Each row is a point on a landscape with many peaks, with its height.
A climber steps from a point to the highest of its 3 nearest points, and stops where none of them is higher. Distance is the straight distance between rows; heights are no part of it.
dimi: [-13  -6  26   3 -10 -10 -17 -33  11  25   3  19  30  -9  12   5   5 -32
 -33  19   4   4]  h=330
sig: [ 22 -21   9 -15 -44  12  -1  23  -7 -10 -33   4 -31 -14 -38 -39   4  12
  32 -38 -21 -19]  h=265
sugud: [ -2   7  -7  -1  27   2   1  12  -1  15  31  -8  -6   4  32  13 -14  29
 -11 -16  33   4]  h=293
Bolu: [  4  -5 -18   9   0   1  -1  22  -4 -18  -8  -8   0  10  -1   5  13  12
  10  -2   7  -6]  h=548
nema: [ 13 -14  19   9  -2  -8 -36  39 -21 -39 -20  35  -2   4  -1   2  11  13
   4 -20 -34  -3]  h=509
losap: [ -4  42 -58   1  54   1  30  10  -2 -27   9 -49 -24  27 -13  18 -41  18
  -2  29   8   3]  h=389
Dun: [ -1  -8   2  14  -7  18   2  11   2 -12 -11  -3  10   9  -2 -14  21 -15
   9   1   1  -3]  h=506
dete: [-22  15   0  42  32 -11 -12  18 -21 -14  11 -12  -8   8  41  35 -16  22
 -17  10  12  24]  h=629
laf: [ 12 -21  13   4  -6   0 -13  19  -4 -31 -16  21  -9   0 -13   6   1   9
   7 -28 -15 -11]  h=309
fazef: [  1   7   4  37  24  -8 -27  39 -26 -39  -5  20 -10  14  -6  25  12  33
  -8   2  -3  15]  h=610
nesa: [  8 -16  29  -2 -12 -13 -28 -10  -6  -1 -31  47   7  -5 -12  -6  24 -11
   2  -9 -44  10]  h=562
Bis: [-18  18   7  11  17  -4  20 -23   3  37  45 -38 -12  12  33   5 -13  12
 -42   1  51  -3]  h=599
mafa: [ -4  12  22  14  14 -28 -20 -32  -7  14   8  61  18  -8  34   9 -13  15
 -33  12 -11   5]  h=331
kezuv: [  8  -2  -8 -19 -39  20   1  32  -6 -15 -28 -14 -24  -1 -33 -18  19   4
  35 -17 -15  -9]  h=618
bel: [-12  34   0  51  22  -3  18 -18   8  29  32 -31   3   5  35  21 -17 -16
 -20  15  46  28]  h=495
fiv: [-14   8  -6  30  12   1  -3  37  -8 -33   1  12  -2   2   7  18  11   2
  -1  11  10   8]  h=637
zelo: [ -6  14 -32   1  30  17  20  12   8 -22   9 -33  -9   2   0   9  -4   7
  20  25  23   2]  h=607
Nuvep: [ -8  -4  14  16   3  -2 -24  -2   4  -3  -5  11  19 -13   1   3  11 -28
  -4   4  -5  16]  h=553
fol: [ -3  26 -26 -23   6  21  38  -2  25   2  17 -50  11   5   4   2  -5  -4
  23  27  24  -6]  h=543
pak: [ 10  13 -12 -16   6  14  15  10  12  -9  33 -32  -3  13   5  -1  -7  33
   4  -3  23  -8]  h=558
Pepu: [ -9  12   2  45  11  -3 -15  23 -20 -30  -3  14  10   2   8  11  18 -19
  -1  12  -8  32]  h=621
pusov: [  0 -17  -8 -21 -39  14  -3  20   7  -1 -18 -14  -8  -8 -30 -24  27 -37
  33 -17 -11  -7]  h=297
ludo: [ 16  -2 -13 -33 -30  15  16  39   2 -22 -12 -28 -38  -1 -28  -9 -13  31
  29 -27  10 -21]  h=669
vum: [ 25 -19  31  -7 -31  -9 -30   9 -23  -8 -34  39 -10 -10 -19  -7  15 -22
  30 -35 -53   4]  h=533
bega: [ 11  -9  24  -6 -15   7  -2 -12   9   3  -1   7  22  -7  -1 -18   5  -2
 -15  -3   8   0]  h=538
ruga: [ -9  29 -30  22  47  11   4  30 -11 -36   3 -23 -10  16   0  31 -21   7
   1  33  -5  12]  h=650
Seto: [  5 -14  24   0   7  -9 -12 -22   3  11  19  18   8   5  15   0 -11  12
 -35 -19  14 -14]  h=411
Dur: [  8 -27   8 -30 -39   5   9 -15  21  33  -6  -7   6  -5 -10 -30  10 -13
   2   3  23 -15]  h=376
Suz: [-12   5  17  30  23 -19  -5 -39  -6  18  29   4  14  -2  43  10 -18  -2
 -33   3  36   0]  h=515
Ked: [ 17 -17   9 -44 -44   6  11 -35  20  34   0   9   9 -11  -1 -23  -9  -5
 -10 -10  15 -22]  h=416
Pav: [  5   2 -39 -19  14   5  32  17   7 -25  32 -30 -29  16  -4  -2 -23  52
  14  -7  17 -16]  h=392
lum: [  2 -19  11  -2 -12 -23 -29 -28  -6  30 -33  58  20 -28  -9 -23  13 -17
   0   7 -61  21]  h=430
pamer: [  1 -26  12 -14 -35   4  -6 -18  24  30 -30  19  24 -14 -23 -17  21 -65
   5  -1 -25   0]  h=249
zesa: [ 10  23 -24 -18 -15  26  27  24  22  -4   6 -40  -6  -5  -9 -14  -1   0
  22   4  11 -18]  h=494
nase: [-21  17 -36  54  65  -1   0  30 -21 -40   2  -4 -27  10   5  48 -16  15
  -2  37  -5  29]  h=639
sez: [ -7   0 -12   9   8   0  -8  36 -11 -31   5   5 -11  18  -1  12 -11  31
   9 -17   0  -1]  h=355
pivol: [  1 -15  12  20  -2 -16 -25  14 -17 -36 -33  19  13  -1  -8   6  24 -16
  13 -11 -31  17]  h=473
Baval: [ 14 -24  14 -22 -43   5  -9 -15   6  10 -24  17 -14 -22 -21 -28   4  -1
   8 -23  -5 -29]  h=136
Zirad: [ -6   4  11   1  34 -19   6 -23   6  19  30 -17  -2   7  32   8 -17  13
 -44 -11  34 -15]  h=569
mim: [  1   5   6 -30  14  10  17 -23  11  36  34 -33   5  12  21   1 -15  24
 -25  -5  48 -24]  h=620
gozi: [-13  16  -5  12   1   7  21   8   6   2   4 -23  13   3   4   8   6 -21
   3  34  40  -3]  h=537
Muz: [  8 -15  18 -26 -28  -1   6 -26  21  35 -14  28  31  -8  -7 -19  11 -38
 -13  20  -9  -9]  h=385
rezo: [  8 -24  28   1  -1  -9 -41   0 -30 -13 -47  63 -10   0 -13 -21  20   3
  14 -37 -75   2]  h=638
mar: [-16  30 -20  21  26   5  31  -3   0  -6  29 -46   1   7  18  25 -18   9
   2  26  24  10]  h=572
Bivu: [  9 -33  14  -2 -32  -5 -16   4  -7  -7 -41  24 -18 -11 -22 -15  18   0
  16 -34 -41 -11]  h=613
dol: [  5 -10   6 -34 -33  19  13  11  20   1   0 -23 -12   3 -18 -14   4  -7
  18 -10  24 -20]  h=354
vali: [-20  45 -48 -14  28  11  37 -10  22  -5  28 -52  -8   8   6   2 -24  12
   5  25  26  -9]  h=546
modev: [ -8   5  25  23   4 -16 -32 -39 -15  19  -6  46  36 -13  12  14   9 -46
 -19  17  -4  31]  h=374
zogad: [ -4  13 -29 -25 -10  39  15  22   9 -30  -3 -32 -23   8 -24 -12  -9   1
  41  10  -8 -16]  h=404
pasad: [  7 -27  29  -3 -19  -3 -21 -13 -17  -4 -39  33  16  -9 -17 -12  24 -32
  23 -19 -59   5]  h=591
vog: [-12  19 -19   7  33  -4  27 -11  -2  23  38 -45 -11  14  29  22 -20  26
 -23   1  36   2]  h=576
bogup: [-13   5  14  38  30 -34 -15   2 -25 -11  27  13 -13   7  24  15  -5  35
 -38 -17   5  20]  h=325
nen: [-10  10 -34  -5  28  -3  34  10 -12  -5  45 -47 -19   8  12  16 -31  56
  -8   0  31  -9]  h=522
Zifib: [-20   3  16  30   5 -16 -29  -6  -8 -17  -7  32  23  -5  10  25  12 -19
 -16  10  10  20]  h=596
nomo: [  3 -13   6   5 -18   4   7  -4  15  14  -8  -4  34   1 -12  -1  14 -33
  -1  11  16   6]  h=674
boro: [ -3  52 -69 -22  41  13  31   0   9 -26  15 -51 -30  29 -23   8 -43  25
  14  28   7 -19]  h=403
Vid: [ 14 -24  32  -8  -2 -13 -24 -10  -7   1  -7  32   1   4  -5  -2  -7  10
 -19 -11 -21  -3]  h=512
Gev: [ -7  -2   6  21  22  -6 -13  21   0 -22   5   1  -7   9  13  24   0  26
 -27  -8  11  11]  h=559
Zigaf: [  6   2  15  17  20 -14  -7   6 -14   2  28  13   5  11  28  19  -9  22
 -37  -6  26  -3]  h=422
fiti: [ -4  -2  17   7 -15 -25 -32 -35  -1   8 -15  51  26 -16   5  -6  15 -43
 -15  19 -36  26]  h=408
rir: [ 16 -33  13 -30 -48  11  14  -8  15  27 -31  -2   5 -12 -29 -23   9 -30
  12  -4  -3  -9]  h=298
dugog: [ 13  -7 -24 -18 -37  25   8  40   9  -5 -38 -35 -17 -13 -35  -6  19 -28
  55  -6 -30  -8]  h=188
Mebi: [  1  -4  -8   3 -31  19 -18  45 -14  -9 -46  -8  -8 -15 -33 -19  50 -49
  43 -21 -55   6]  h=45
rozut: [  0   3  -9 -26   3   3  18 -11  16  19  43 -29  -2  13  14   0 -10  39
 -11  -5  38 -11]  h=641
ser: [  6  -9   0 -24 -51  20  -5  19   1  -4 -37 -16 -23 -19 -39 -27  18  -5
  35 -37 -20 -13]  h=688
denu: [-22  29 -19  43  31  14  -2  32 -11 -26   4 -15 -10   7  16  34  -8   7
  -6  15  14  27]  h=662
Viton: [  4  30 -57 -28  45  10  29  19  -1 -15  39 -53 -26  21  -5  10 -40  49
   7   9  13  -3]  h=441
Zug: [ -4  30 -48 -13  22  19  32  11  17 -12  10 -25  -5  15 -10   8 -21  15
  27  33  12  -2]  h=570
kasal: [-25  25 -19  30  38  -5  22   9  -9  -2  28 -24 -17  13  33  32 -22  17
 -15   3  30  11]  h=640
puvar: [  7 -18  26   6  -9 -11 -30  10 -18  -3 -31  26  11  -9 -26 -13  46 -44
  16 -13 -65  20]  h=656
lov: [  0   5   3 -26  -5  15  24 -39  34  36  31 -23  20  10  20 -10   1   4
 -11   3  48 -17]  h=606
tor: [ -6   4   2  -2  -7  10  18 -14  15  20  11 -26  16   8  11   0   4 -18
   2   8  30  -1]  h=584
goti: [ 10 -24  16 -32 -58  -5   0 -37   8  47 -28  52   1 -26  -9 -43  -3   0
   9   0 -37 -17]  h=421
veb: [  3 -16  26  12  13 -26 -28  -9 -18 -16  -7  49   6   2  -1  -4   4  10
  -9 -16 -29   6]  h=552
Sano: [ 13 -19  18 -26 -13  -5  -2 -34   6  30  19  14  15  -5   9 -17  -2  11
 -23   1  18 -13]  h=461
Pero: [ 16 -25  25  -9 -29 -15 -10 -19  -1   9 -43  33   7 -19 -28 -19  17 -31
   6  -3 -46  -1]  h=516
nat: [ 17 -29  21 -13 -20  -8  -3 -35  14  33   4  39  14 -16  13 -20  -2   3
 -19   6  -4 -19]  h=436
Bezo: [-14   8  14  40  24 -10 -17 -15  -6  -2  22  16  15   9  36  33 -13 -20
 -22   3  21  18]  h=526
Ran: [ 21 -27  25 -15 -40 -16 -14 -34  -9  33 -29  55   6 -38  -9 -32   7  -5
   4   3 -58   0]  h=445
sifum: [ 10 -17  10 -29 -20   5  12 -20  28  36  -9 -15  15 -11 -16 -27  11 -38
  10   9  23 -11]  h=346
Salub: [ -3 -15  23  -7   1 -23 -23 -43 -17   4 -16  79  20 -21   2  -8   8   2
 -14  -1 -61  17]  h=424
fikar: [-14  21 -23  -5  26  -9  33   6   0  19  58 -49 -12  18  16  12 -19  28
  -7  -8  48 -11]  h=594
Sipuf: [ -3  32 -17  23  38   3   5  20  -7 -20   5 -22   1  -2   6  29  -5   1
  13  27   6  15]  h=648

Call two points neighbours if one is among the 3 nearest of the other. Go from one point of each pair to the other, from neighbour to neighbour, staying as high as possible. Name the lowest point that can't be avoided.
denu / nomo: vog
ser / fiv: zogad
fiv / denu: Gev
rozut / nomo: tor
kasal / denu: dete
puvar / rezo: pasad
ser / ludo: kezuv

Where does a climber stop that starts at each point below?
fol: denu
Suz: rozut
goti: puvar
nema: puvar
